Points, in no order, along strands that fork, close into loops and pass close to each other.
In the rows, 128 means zero.
Two points are linked if the straight distance between their rows is under 120. Some points are linked to none.
j_516: [ 92 130 137 134 150 124 157 127 126 164  91 141  95 139 179  88 158 115
  93 136 165 138 145 145 141 103  93 146 124 118 142 111 121]
j_977: [157 128 130 134 141 151  69 149 145  97 142 163 177 117  87 180 145 118
 109 108 136 125 101 123 164 140 131 178 108 151 108 172 119]
j_572: [155  94 114 108 191 175 100 154 122 105 111 127 160  84 118 165 121 152
 155 108  97 109  72  97 183 143 153 115 101 134 109 118 112]
j_680: [129 115 181 201 145 134  61 170 101 149 152 144 164 161 142 128 116 108
 117  62 145 178 110 112 118 111 105 218 172 165  61 160 116]
j_371: [158 124 169 173 170 153  56 173 121 132 145 100 196 150  89 160 117  96
 134  61 121 116  89 120 157 131 155 190 169 173  69 183 140]
j_517: [ 97 123 165 162 146 141 116 135 115 172 105 145 108 135 165 142 151  92
  91 143 128 133 139 134 164 106  76 147 173 119  86 126 161]
j_158: [ 91 113 156 133 141 146  98 149  89 164 127 118 134 163 128  84 117 124
 103  71 183 171 110  98 122 136  80 217 139 153 101 121 101]
j_698: [126 107 139 141 106 137 105 133 115 143 149  52 121 159 102 142  76  89
 169  84  88 127 113 112  54 160 146 106 180 139 124 153 129]
j_880: [106 101 133 154  84  99 155 153 120 139 105 125 102 145 148  97 120 105
 111 111 106 151 146 120  65 146 129 103 184 134 115 129 119]
j_982: [154  77 121 129 131 181 137 141 126 140 147 124 113  74  97 214 111 125
 183 142  57  72 137 105 160 160 163  55 171 144 103 125 138]
j_650: [125 145 148 165  91 101 105 151 145 122 111 120 112 116 129 173 146  84
  81 143  92  98 150 135 124 107 104  95 182 131  93 156 181]
j_382: [180 152  84  84 163 122 160 114 171  83 123 161 161  67 121 125 141 198
 177 189 112  86 157 144 174 105 176  91  45 121 170 105 117]
j_408: [129  91  71 116 146 152 122 108 120  75 175 118 145 137 107 112 107 127
 166  77 113 148 101 115 121 177 166 113  97 135 139 123  64]
j_594: [ 93 150 148 121  65  74 129 130 143 140  78 139  77 132 127 101  95 119
 153 167 164 162 152 120  92 134 101 155 120 136 143  83 115]
j_748: [121 150 118 122 166 114 134 137 135 138 115 127 125  87 156 143 185 147
  71 139 140 101 120 141 186  75 112 124  84 108 140 111 171]
j_842: [ 79 131 115 139 124 114 198 130 142 158  89 143  81 125 189  83 155 129
  79 155 144 140 168 165 142  89 104  99 148 112 148 108 145]
j_345: [126 151 156 140 139 104  75 143 128 125  99  90 122 149  91 143 131  96
 116 107 132  93 127 150 136 134 128 139 164 132 115 174 143]
j_696: [163  95  91 115 131 115  97 140 135 100 150 130 144 117  61 197  96 143
 191  79  74  85 126 102 127 180 185 103 123 158 130 131  93]
j_923: [151 159  75 107 140  89 130 111 152  90 124 149 126  87  96 119 169 179
 140 173 125  84 171 178 171 100 179 111  66 118 165 115 131]
j_655: [128  96 133 182  94 114  82 167 119 147 149  81 127 114 128 174 118 113
 145  70  71 120 107 112 102 139 177 102 189 167 109 129 133]
j_260: [152 136 106 103 137 153 101 116 142 113 143 174 136  81 103 172 168 154
 107 150 153 101 105 130 195 113 136 164  93 138 147 111 140]
j_291: [104 137 154 162 119 123  78 137 127 120 124 178 130 157 122 119 146  94
 106 112 175 161 143 119 142 114  78 211 146 145 101 134 103]
j_7: [119 127 172 145  87 106  81 154 124 149 105  96 139 155 129 104  94  92
 135  83 138 172 120  94  63 138 108 169 170 161 114 147 117]
j_617: [126 151 121 124 140 160 145 117 141 117 137 179 155 124 152 119 161 139
 107 131 172 167 103 121 151 103 119 188  87  97 139  91 133]
j_393: [142 111 134  98 102 159 141  88 142 157 156 141  95 101  92 203 111 136
 167 175 116  88 135 141 133 179 136  89 148 134 152 115 138]
j_40: [130 100 132 137 153 161 128 140 126 115 129 155 143 123 134 142 145 114
 132 120  96 122 110 129 151 149 135 106 131 114 108 147 102]
j_781: [156 138 115  87 172 111  80 140 139  98  99 111 138  96  73 157 129 163
 141 143 117  66 124 136 184 121 150 124  86 135 132 148 129]
j_590: [122 101 174 190 132 159  89 162  97 149 162 169 153 130 154 151 120 103
 127  84 114 182  97 105 108 117 111 186 169 147  69 140 124]
j_328: [171  90 107 120 126 163 106 126 138 106 168 162 172 128  79 176 114 138
 172  97 105 109 110  94 130 191 166 144 116 157 124 155  81]
j_220: [147  98  95 103 177 133 114 151 122  80 114 124 161  99 129 128 126 149
 152  97 105 139  80 101 148 132 164  96  74 122 122 125  87]
j_619: [127 132 126  91 138 141 168 118 127 112 133 122 165 166 137  57 113 136
 107 129 164 169 116 133  84 155 123 145  96  89 146 142 104]
j_31: [135  82 131 179 143 138  75 190 122 115 139 124 165 104 138 162 143 115
 121  57  80 139  85 103 152 115 171 137 154 161  73 144 131]
j_591: [134 148 129 127  44 110  86 107 142 123 147 166 117 137  72 190 102 136
 163 144 139 124 145 120 102 162 133 167 138 160 159 110 123]
j_573: [154 131 112  98 133 142  78 119 132 111 123 133 128  92  85 189 142 154
 129 139 125  76 110 136 174 127 156 128 106 134 143 130 130]
j_173: [156  89 143 119 133 189 120 120 131 149 158 142 111  83  89 207 113 115
 163 156  94  94 125 109 150 161 153  94 180 154 123 129 138]
j_795: [136 147  95 114 152  96 174 136 154 124 119 139 139  91 158 117 175 163
  92 170 147 121 136 166 156  71 151 115  81  96 155  95 177]
j_972: [126 150 172 136  38 115  68 116 125 142 119 148  95 137  96 176  73 123
 199 154 153 124 142 101 106 157 114 176 157 170 137 110 113]
j_500: [151 161 119 100 225 120 183 132 157 105 102 143 159 121 166  85 169 138
  93 164 137  98 136 158 191  90 116 118  76  90 123 160 146]
j_182: [121 141 136 109 131  81 167 141 142 125  98 111 120 140 127  99 142 145
  84 160 114  94 149 165 112 126 124  86 125 102 141 161 165]
j_435: [127 114 145 147  99 163 104 112 122 131 154 170 125 144 148 132 115 115
 153 145 148 186  92 101 112 147  98 157 126 132 124  91 102]
j_97: [132 103 130 122 159  99 152 192 112 108  75  88 152 136 138  93 154 132
  63  75 111 110 112 113 116 128 140 101 142 122 114 171 152]
j_341: [ 97 125  80 103 113 135 150  69 111 143 165 107  80 141 139  99 108 130
 161 143 129 153 138 149 106 136 136  82 109 121 171  94  90]
j_360: [134 144 105 110  75 110 107  97 138 112 148 140 134 163  84 145 111 153
 158 142 130 117 136 126  94 164 148 152 103 131 174 110 125]
j_26: [110 127 168 129 103 101 149 163  95 162  63 110 112 139 150  78 134 104
  60 105 148 152 158 126  91 118  75 139 171 144 122 145 145]
j_796: [107  95 151 157 117 160 118 135 105 162 135 104 114 120 154 141 118  96
 136 111  89 141  99 111 121 139 117 109 184 126 102 127 138]
j_50: [102 123 122 131 122 112 106 136 114 134 111 120 120 141 115  99 149 143
 112  96 143 140 107 134 117 126 143 148 115 129 147 110 108]
j_609: [126 180 115 116 156 106 135 102 151 116 110 150 128 153 138  88 158 120
  72 169 179 129 160 168 157  92 100 162  89 105 150 141 143]
j_274: [135 128  83  90 122 103 165  92 115 120 167 100 112 148 102 152  92 141
 176 114  83  90 175 137  68 161 151  66 110 110 154 109 134]
j_411: [105 150 158 131 131 103 137 148 111 129  86 169 129 154 159  78 137 107
  78 109 199 184 150  90 116  93  53 219 124 142  96 105 122]
j_756: [105 104 135  91 112 132 141 109  90 163 116  51  98 164 121  68  85 111
 128 107 137 150 121 124  64 152 108 103 143 132 156 141 103]
j_261: [131  87 154 161 123 180  86 134 113 150 171 168 153 121 139 160 129 105
 137 113 125 169  93 109 132 131 107 178 152 140  93 127 115]
j_803: [127 100  85 133  82 117  91 100 107 124 202  90 114 141  86 180  81 111
 190  70  95 122 125 101  88 168 160 107 127 156 145 119 102]
j_347: [111 185 133 116 140  90 125  99 137 120 100 131 104 143 158 114 151 122
  63 169 182 120 165 176 154  81  72 137  98 110 141 137 179]
j_783: [140 143 166 169  90 114 106 148 148 140 114 112 113 114 115 198 128 100
 117 150  79  77 149 128 121 124 116  94 222 154  88 169 177]
j_364: [149 172 118 102 193 128 131 116 147  92 123 153 155 132 131 114 160 129
  84 157 154 106 137 157 183 105 112 150  78 100 114 168 137]
j_919: [131 116 131  92 170 135 158 137 122 130 111  65 120 113 127 149 117 159
 130 154  81  71  98 128 162 149 136  40 113 106 130 141 150]
j_831: [135  97 145 126 198 172  98 162 106 135 113 126 154 105 106 169 145 131
 124  87 111  92  79  98 201 121 133 151 118 128  81 129 140]
j_836: [111  96  78 112 114 150 141  88 110 132 175  88  78 121 137 117 113 104
 161 120  97 149 110 125 115 138 137  74 127 125 140 103  94]
j_700: [124 121 119 133 174 187 195 136 137 109 124 189 166 103 194 135 178 132
 105 122 125 156 115 124 170 115 126 136  96  83  94 113 138]
j_43: [106 148 140 111 115  92 178  93 149 149 128  96  88 135 143 139 110 159
 139 185 111  95 177 189 111 146 134  78 118  90 168 125 156]
j_119: [137 114 113  95 162 113 172 121 114 115 125  86 140 160 109  96 105 128
 131 113  93 114 132 132  90 175 153  69 117  90 133 161 115]
j_450: [110 147 163 110 115  75 140 127 107 145  87  71  98 133 116 104 127 151
  93 131 124 109 134 157  89 127 130 102 125 125 159 150 161]
j_61: [145 137 123 114 158 107 116 157 143 116 102 130 143  81 125 161 172 132
  72 144 115  85 121 131 180  93 116 101  93 107 117 136 171]
j_681: [140 150 127 126 151 156 106 123 133 110 136 175 148 114 126 167 175 133
  80 129 162 132 120 120 182 100  87 175  96 109 124 105 153]
j_976: [147 123 102 132 168 160 179 156 163 104 109 198 166  72 167 155 180 140
  98 152 112 118 124 125 188 114 141 103 103  91  95 116 130]
j_509: [117 110 168 131 154 176 149 135 115 142 126 130 152 167 147  99 129 103
 100 113 132 173 102 118 110 161 108 159 130  97  91 157 111]
j_190: [143 121  91 104  77 177 143  68 144 122 187 177 124 123 108 162 124 153
 174 160 150 135 130 111 129 157 147 122 102 133 184  81  94]
j_511: [106 165 137 117 142 113 151 119 133 140  97 157 114 155 146  55 149 134
  83 129 198 156 164 164 135  92  90 170 112 125 143 126 119]
j_67: [147 112 125 105 115 169 144  89 143 138 162 167 117  97 114 178 128 141
 156 181 124 113 131 138 151 161 141 110 117 122 171 100 124]
j_683: [126 132 130 154 159 116 127 173 132 119  98 109 138 105 156 153 169 108
  52 109 100  75 110 108 167  91  94  96 159 131  60 165 192]
j_248: [119 116 185 150  82 120 118 150  99 158 102  95 104 144 162 107  85  86
 164 121 112 179 123  79  61 136  95 142 188 160  90 128 115]
j_306: [155 103 150 151 105 155 108 143 135 140 143 174 148  76 131 197 151 113
 100 134  96 134 110 104 146 116 122 125 142 128 111 117 160]
j_75: [126 148 177 166  97 124  28 124 111 149 126 135 109 137 103 171 108  92
 144 126 155 127 134 125 154 107  88 206 171 179 102 141 131]
j_392: [109 146 102 105  58 120 142  65 136 123 151 141  84 140 130 119  73 138
 205 178 170 167 146 105  95 137  99 130  96 128 174  54  84]
j_983: [119 137 160 159 176 172 100 140  99 145 138 150 118 133 142 166 156  90
  93 102 132 132 128 120 171 101  70 189 153 132  72 126 156]
j_18: [152 122  55  85 155 124 201  88 115  81 168 101 140 127 136  61 110 161
 163 122 116 145 139 135  95 123 167  72  60 109 169 117  96]
j_886: [143 149  83 103 100 108 151  96 148  96 158 165 140 135  88 142 121 163
 174 155 125 110 154 146  94 146 172 126  83 111 182  96 129]
j_645: [148 115 107  75 172 122 165 124 126 110 122  88 124  91 117 138 102 172
 179 166  74  66 116 121 153 138 152  33  88 117 138 130 129]
j_279: [136 129 139 140 115 149 156 128 151 146 131 180 140 107 155 173 162 110
  97 175 120 134 125 129 160 115 100 114 124  99 136 109 159]
j_115: [120 163 133 135 129  76  88 135 127 114  94 109 112 155 111 107 145  95
  67 111 155 112 158 153 119 107 101 139 144 133 111 171 149]
j_600: [157 108 118 151  60 132  79 105 128 144 185 134 120 132  84 200  79 118
 195  99  96 120 132 103  85 168 161 129 165 163 142 116 118]
j_851: [114  82 114 136 124 159 107 114 108 145 154  87  99 113 137 142 128 121
 156 112  98 125 101 120 123 141 146  73 145 133 128 111 117]
j_374: [134 120  99 101 139 114 178 117 122  88 131 126 157 161 124  67 128 144
 120 109 142 158 123 136  84 147 159 136  95 105 167 136 101]
j_256: [140 142 163 155  70 121 100 134 139 145 134 108 115 112 108 213 110 110
 149 144  78  85 145 128  94 145 144 102 208 147 122 141 178]
j_199: [150 138 107  82 200 134 177 128 135 100 120 118 168 121 141  57 134 169
 127 127 129 124 116 142 145 132 161 114  60  97 138 162 101]
j_339: [129 128  90 115 145 110 173 125 144 102 119 154 132 137 129  79 156 140
 120 132 134 132 146 154 115 140 168 114 113 105 153 130 104]
j_99: [104 143 103 141 108 119 163 122 140 139 107 177 103 131 157  69 142 141
 143 144 210 192 132 143 122  79 114 165 113 119 161  45 101]
j_254: [169 154 117  80 203 120 191 113 146 100 121 111 159 129 142  43 141 174
 147 173 133 102 129 162 159 122 154 111  47 111 158 167 115]
j_141: [155 168 111 127 190  96 223 124 177 117 124 127 163  90 190  72 162 185
 127 202 127  99 147 169 175  70 158  74  62 105 172 124 176]
j_807: [105 147 152 139 104  78 116 147 124 146  65 121  83 157 115  96 120 105
  83 116 158 138 164 142 100 105 103 142 159 145 125 151 137]
j_152: [123 140 175 142  62 118  87 125 125 159 109  97  97 140  99 158  86 107
 172 134 120 135 132 114  88 148 125 139 172 153 129 120 133]
j_122: [134 115 162 146 186 140 116 201 103 133 102  70 167 132 121 110 128 110
  86  36 129 124  96 110 128 129 129 147 154 144  72 176 140]
j_920: [172 110 127 112 147 138  86 163 144  80 138 165 173 113  80 183 121 128
 136 106 123 100 111  99 158 166 160 150 116 146  99 169 114]
j_815: [137  81 122 163 151 118 104 199 133  94 112 109 160 104 135 149 140 118
 119  68  71 119  88  94 129 137 176  93 157 141  75 159 120]
j_604: [108 161  92 109 108 130 144  86 129 105 136 153 141 154 138  46 144 165
 150 142 185 158 117 142 132 119 149 176  92 113 190 100  86]
j_27: [121 132  96 133 104  98 160 142 152 117 109 156 140 103 140 127 169 141
  86 162 123 133 148 137 118 114 153  87 120  90 146  96 173]
j_583: [165 128  70  88 143 109 175 100 143  83 169 129 146 130  95 145 104 169
 188 140  93  87 156 133 100 155 175  80  72 106 167 115 115]
j_906: [127 149  92 106 122 119 216  58 142 135 151 118 100 137 164  51 127 169
 157 183 154 157 158 181 112 106 146  92  90 106 194  95 121]
j_263: [103 139  99  96  71 118 149  69 119 125 163 116  68 156 124 108  44 106
 192 160 155 165 147  88  76 153  90 114 102 128 153  80  81]
j_132: [157 121 208 190 109 154  57 138 108 162 167 138 167 162 108 156  76  99
 178 122 124 148 103 113 114 139 122 198 203 186  84 167 106]
j_35: [157 130 144 158 135 137  71 149 128 114 133 160 160 107 106 185 157  98
  92 102 123 123 111 114 156 116 116 163 134 143  93 152 151]
j_768: [122 123 143 104 174 152 170 134 128 131 116 114 156 153 149  89 149 131
  99 134 144 147 101 128 124 143 111 131 100  90 138 144 135]
j_51: [146 150 196 188 108 138  36 142 112 166 134 136 125 113 119 183 101  74
 142 146 139 122 143 117 139  79  82 183 212 188  79 154 154]
j_428: [107 162  93 132  92 123 165  77 146 132 133 151  92 140 169  53 136 160
 167 169 198 177 141 151 122 103 128 145 102 120 189  55  93]
j_431: [119  88 165 130 154 175 128 149 100 139 128  97 166 157 140  93 105  98
 111  62 133 171  83 104  88 157 127 160 144 130  77 161 110]
j_439: [128  94 103 149 114 120  93 133 118 131 165  58 117 135  92 161  90 115
 180  64  87 115 102 106  84 163 175 102 163 161 131 146 122]
j_442: [116 141 110 107  72 109 115  95 112 118 145 103 133 167  88 111  93 155
 145 120 142 152 111 105  85 154 139 147  83 126 180 105 114]
j_138: [129 137 132 114 138  83 162 164 131 111  86 107 129 141 124 106 153 125
  70 126  99  83 139 136 126 124 129  80 150 107 116 181 158]
j_436: [108 126  91 112 133 126 239  92 126 144 134 106 101 126 199  52 116 141
 121 167 134 166 152 155 115 111 121  57 118 103 177 115 124]
j_489: [121 108 143 115 116 120 128 115  97 150 131  37 106 168 110 112  82 110
 152  92 102 123 120 127  68 161 130  89 165 134 137 153 123]
j_151: [115 136 152 145 199 167  89 143 117 147 130 131 132 154 113 145 151 103
 115  93 147 112 125 130 188 111  97 193 149 126  73 141 136]
j_944: [153 109 170 182 115 153  59 141 120 151 167  94 165 164  90 142  74 110
 176  90 122 143  93 108 106 151 154 181 185 194 107 167 117]
j_331: [129 131 158 118  94 133 104 120 120 154 130  83 111 129  91 193 100 123
 153 133  91  93 117 123  97 158 137  98 166 126 133 125 159]
j_284: [141 107  62  84 121 121 185 104 103  83 169 103 156 147 115  67 104 141
 122  94 126 169 119 125  70 141 165 101  71 114 167 134  99]
j_827: [139 123 104  84 194 136 146 150 126  97 103 110 161 111 133  86 130 156
 135 107 105 125 108 124 151 134 166  96  75 109 119 143  99]
j_974: [117 148  72 115 104 124 180  69 138 121 165 127  87 136 154  74 118 155
 171 162 154 164 159 157 101 128 133  95 102 105 180  67  99]
j_171: [156 155  84 117 143  94 200 124 160  99 141 128 152  91 157  90 153 183
 126 190 132 124 145 163 132  72 185  86  64  96 176  84 174]
j_271: [ 98 107 180 163 112 147 128 145 102 185 105 104 110 132 183 120 106  91
 127 128 113 164 106  90  99 119  84 128 202 137  87 126 145]
j_614: [ 95 159 157 105  79 123  90 110 128 145  97 125 110 175 110  80  94 147
 150 152 191 151 112 109 115 141  91 201  98 135 141 113  96]
j_732: [137 125 141 116 221 167 100 161 109 122  97 106 156 131 118 131 138 126
 118  95 126  95  97 119 191 120 123 161 110 125  74 150 132]
j_970: [175 125 155 172 168 139  61 176 132 113 133 115 171 128  79 180 123  91
 138 102 108  84 103 124 158 129 158 150 185 171  77 192 148]
j_747: [111 108 127  78 150 135 172 100  82 163 117  68 105 150 140  43 116 135
 115 107 155 152 115 146  94 137 108  99 118 128 174 135 101]
j_189: [122 119 163 153 107 150  69 128 119 152 135  91 153 180  94 107  91 106
 144  85 142 147  97 105 100 155 130 197 155 162 117 153 107]
j_401: [140 154  97 133 141 148 181 109 154 101 142 177 155 123 167  92 169 148
 118 150 175 167 120 146 142  95 145 160  82  86 161  77 131]
j_613: [160 138 107 107 192 143 163 168 163  88  88 169 162  68 175 141 164 157
 114 158 104  99 139 117 212 101 129  98  86  94  94 128 135]
j_214: [127  77 109 145 133 141 134 148 124 135 123 103 115  83 116 188 118 144
 162 135  56  59 128 116 166 142 169  37 166 140  92 126 133]
j_107: [108 116 113 122  77 133 132  87 107 132 153 104  81 152 125 108  55  90
 181 124 139 176 130  94  72 162 103 114 133 141 135 110  77]
j_809: [117 145 139 113  95 121 101 104 148 148 130 142  80 105 108 192 133 131
 123 181 133  92 172 177 167 127 128 111 143 138 150 120 141]
j_128: [113 158 127 115 203 114 149 141 111 122 100 118 128 142 154 105 175 111
  30  97 157 110 143 128 164  89  75 149 108 105 102 150 164]
j_82: [164 118  81  64 160 116 158 103 123  89 155  95 135 107 106 138  93 162
 181 147  66  92 136 104 119 143 154  43  62 109 155 116 114]
j_465: [103 104  90 146  65  97 152 114 118 131 161 124  91 133 130 133  95 103
 161 117  97 154 167 103  44 139 138  78 145 130 132  88 123]
j_319: [ 78 123 120 148 118 117 180 141 143 145  95 138  87 116 185 113 169 128
  67 155 115 102 153 153 170 100  99  95 152 112 120 138 162]
j_626: [108 105 118 168  78 102 138 132 138 141 148 133 108 124 129 145 117 106
 146 105  69 136 147 122  61 148 149  83 169 126 112 125 125]
j_38: [108 155 150 111  97 103 149  98 154 145 116 136  92 129 129 162 109 121
 135 192 142 106 169 170 127 143 115 108 131 105 152 109 152]
j_656: [108 141 146 167 112 136  89 131 142 130 131 201 106 124 136 146 161  91
 117 148 156 142 158 141 147 108  86 177 151 146 106 114 106]
j_719: [152 139 145 140 153 121  75 151 136 128 105  76 133 128  73 181 118 107
 139 115  97  70 114 135 148 146 148 112 165 147  95 178 142]
j_938: [130 141 108 101 148  96 171 115 111 136 111 106 129 122 161  44 158 175
  92 142 169 154 134 168 114  70 144 132  80 117 187 102 147]
j_470: [131 110 149 174  88 122  84 136 133 138 161 184 117 147 108 148 107 102
 179 123 115 150 153 127  97 161 126 157 184 157 110 128  88]
j_335: [150 125  69  92 144  99 208  94 123 106 158  91 113 108 149  82 124 182
 164 162  94 119 155 156 104 101 180  43  57 115 173 108 126]
j_967: [144  90 153 200 125 123  66 173 128 145 154 110 162 110 119 175 124 112
 148  72  77 127  91 106 127 116 181 133 191 185  88 153 135]
j_84: [107 131 112  99 110  99 178  80 110 139 156  80  87 140 126 154  94 149
 167 144  79  86 169 164  96 154 152  44 123 110 150 119 154]
j_114: [ 85 117 126 138  26  94 162 112 127 157 124 114  75 129 149 141  87 105
 166 148 107 154 159  93  57 143 111  65 162 139 126  76 131]
j_580: [134 129 141 142  91 134  76 121 149 150 139 152  87  76  91 211 140 119
 125 156 122  97 161 148 155 129 131 125 171 157 127 127 147]
j_137: [ 96 138 139 129 167 142 115 148 100 140 127 127 142 169 127  87 148 125
  63  61 171 154 125 122 139 117  95 231 128 128  93 140 121]
j_262: [137 129 171 190  82 123  85 149 139 147 146 193 128  94 136 179 129  92
 114 168 113 143 153 111 113 111  87 141 187 150  93 137 146]
j_954: [138 129 142 114 142 136 133 131 126 144 114  78 123 120 113 169 123 131
 139 148  88  75 108 133 133 151 140  66 132 109 137 137 155]
j_410: [152 103  94 132 121 149 107 116 131  85 166 142 167 155  88 143 114 135
 159  81 120 134  95 113 132 174 169 152 105 134 133 141  75]
j_799: [126 138 169 185 109 115  55 148 107 136 128 160 145 168 133 118 122 103
 114  81 169 168 122 115 115 121  86 224 170 169  80 147 107]
j_367: [108 149 126 148 104 113 113 114 159 123 124 188 101 131 139 124 151 129
 128 159 168 148 155 151 141 113 115 155 127 119 146  97 107]
j_666: [103 138 138 117  62 116  90 107 106 137 122 111 115 168 105  87  88 140
 149 115 169 165 107  94  96 148 111 172 110 149 154 104  98]
j_444: [125 124  91 124 159 126 200 124 143 119 111 142 118 106 173  86 162 153
 129 160 108 110 149 171 152 118 156  77 121  95 148 123 121]
j_769: [ 78 126 161 160 117 125 157 142 138 161  97 129 100 133 183 127 150 102
  81 150 106 109 138 134 142 108  77 117 170 111  98 136 166]
j_266: [ 96 139 108 115 115 156 151 105 118 124 131 157 138 171 149  42 140 147
 124  98 211 190 119 129 115 127 121 194 106 132 150 104  65]
j_745: [132 158 158 178  80  99  74 142 141 136 127 148 117 111 143 172 141  69
  87 147 124 122 165 115 131  85  74 128 187 144  72 157 183]
j_730: [159 166 122 105 202 100 208 129 159 113 121 122 147 124 180  58 157 165
 101 183 137  98 146 173 172  91 139 106  68  94 154 156 159]
j_987: [113 153 109 117  33 118 131  80 143 109 147 181 110 136 117 127 102 158
 186 187 181 162 133 114 110 123 133 149  91 126 184  47 100]
j_247: [123 165 114 126  81 137 136  88 167 122 141 190 113 118 128 131 139 153
 153 181 185 143 150 157 141 123 135 150 103 122 179  71 122]
j_246: [146 111 185 183  89 163  56 124 118 153 176 176 133 134 101 179  92 102
 187 144 130 146 123 112 112 146 114 190 188 189 108 151 116]
j_959: [158 156 120  93 171  83 112 127 146  91 111 122 121  98 101 137 147 153
 125 170 120  60 142 173 180 108 155 110  69 120 149 149 137]
j_457: [160 121 132 118 125 177 156 104 170 133 145 193 140  96 125 176 153 140
 125 180 138 122 141 134 158 147 122 127 126 109 159 120 138]
j_846: [121 123 152 125 165 115 129 182 107 134  91  88 157 139 139 105 152 125
  58  57 124 128 101 117 117 117 117 139 156 121  99 176 150]
j_682: [108 149 134 112 192 128 121 146 102 130 104 112 144 158 122  98 167 119
  48  70 173 119 137 123 153 105  80 200 108 123  94 152 136]
j_6: [118 158 164 136 104 148  56 111 116 154 114 131 104 133 107 173 130 119
 121 144 167 117 115 133 166 119  94 203 144 156 127 124 144]
j_125: [107 127 148  93 117  94 155 128  91 159  79  77  97 135 141  69 130 148
  97 119 153 145 133 154  95 116 118 123 130 127 170 124 140]
j_311: [121 146 118 121  84  73 139 127 139 117 102 136 128 124 120 110 145 138
  89 155 145 146 142 154  89  99 146 117 104  99 166  95 162]
j_488: [163 148  88 105 189 136 162 142 169  90 104 164 153  73 146 124 150 183
 146 170 107 100 151 146 205 102 151  78  78 107 133 127 117]
j_198: [129  86 119 110 137 151 148 149 102 123 128  78 148 148 123  90 120 115
 103  65 109 161  92 104  79 160 134 104 134 115 116 163 105]
j_357: [144 117 164 158 168 147  75 189 118 126 125  90 172 148 107 140 129  99
  93  43 122 126  88 107 141 123 132 183 161 160  70 177 140]
j_498: [106 108 131 169  85 127 128 136 139 133 161 188 112 126 126 149 123 100
 160 134  99 150 155 126  88 164 131 104 175 136 114 112 105]
j_806: [ 91 135 134 129 127 156 121 123 108 136 130 156 132 157 148  61 134 147
 121  91 191 184 108 113 134 128  92 212 110 123 129  97  79]
j_134: [117 110 122 121 187 156 178 143 133 116 117 143 158 119 182 111 165 134
  89 111 129 152 102 126 155 120 116 127 100  87  95 139 131]
j_945: [127 119  67 106 142 116 198 114 133 126 125 112 110 106 162  96 145 158
 135 155  98 110 158 158 126 124 172  44  96  92 157 107 126]
j_177: [124 134 117 121 179 112 116 178 135 103  91 123 142  95 149 161 177 129
  68 115 102  71 123 110 177  93 104  86 125 108  83 149 173]
j_723: [107 160 165 111 117 124  96 108 130 156  97 122 107 146 120 118 125 124
 121 157 178 139 117 122 142 116  74 189 110 117 129 108 139]
j_160: [ 94 117 173 149 110 118 141 154  95 183  69  76  96 141 168  94 128 111
  86 100 128 148 128 111 105 115  77 120 202 141 110 142 157]
j_790: [131 115 102 118  78 167 125  81 133 113 181 165 135 131 120 133 120 132
 166 144 147 177 114 106 116 152 126 145 111 121 167  87  79]

A piece is two or more points that can be reached from each other along the links. Count, over all rows, the pieces, the separate loops (a circle has one, a figure eight two, a Y none), the forks (points with three links) and the tips (points with one).
pieces -> 5
loops -> 3
forks -> 15
tips -> 19

How many points has the smallest loop of links through each point below? Write - if it is on no loop.
j_769 -> 19
j_768 -> -
j_591 -> 11
j_987 -> -
j_284 -> 7
j_747 -> -

A tip is a point with one link. Name the tips that can be reached along the links from each point below, in the order of the rows.
j_393 -> j_408, j_696, j_214, j_107
j_151 -> j_347, j_683, j_311
j_619 -> j_401, j_198
j_6 -> j_51, j_580, j_262

Name the points in between on the shortest way along the links from the first point to the second, in order.
j_815 / j_97 -> j_31 j_967 j_655 j_439 j_698 j_489 j_756 j_747 j_125 j_450 j_182 j_138
j_730 / j_319 -> j_500 j_364 j_609 j_511 j_516 j_842
j_291 / j_190 -> j_799 j_680 j_590 j_261 j_435 j_790
j_880 / j_974 -> j_626 j_498 j_470 j_246 j_132 j_944 j_189 j_7 j_248 j_271 j_796 j_851 j_836 j_341
j_959 / j_134 -> j_923 j_382 j_488 j_613 j_976 j_700
j_719 / j_132 -> j_345 j_115 j_807 j_26 j_160 j_271 j_248 j_7 j_189 j_944
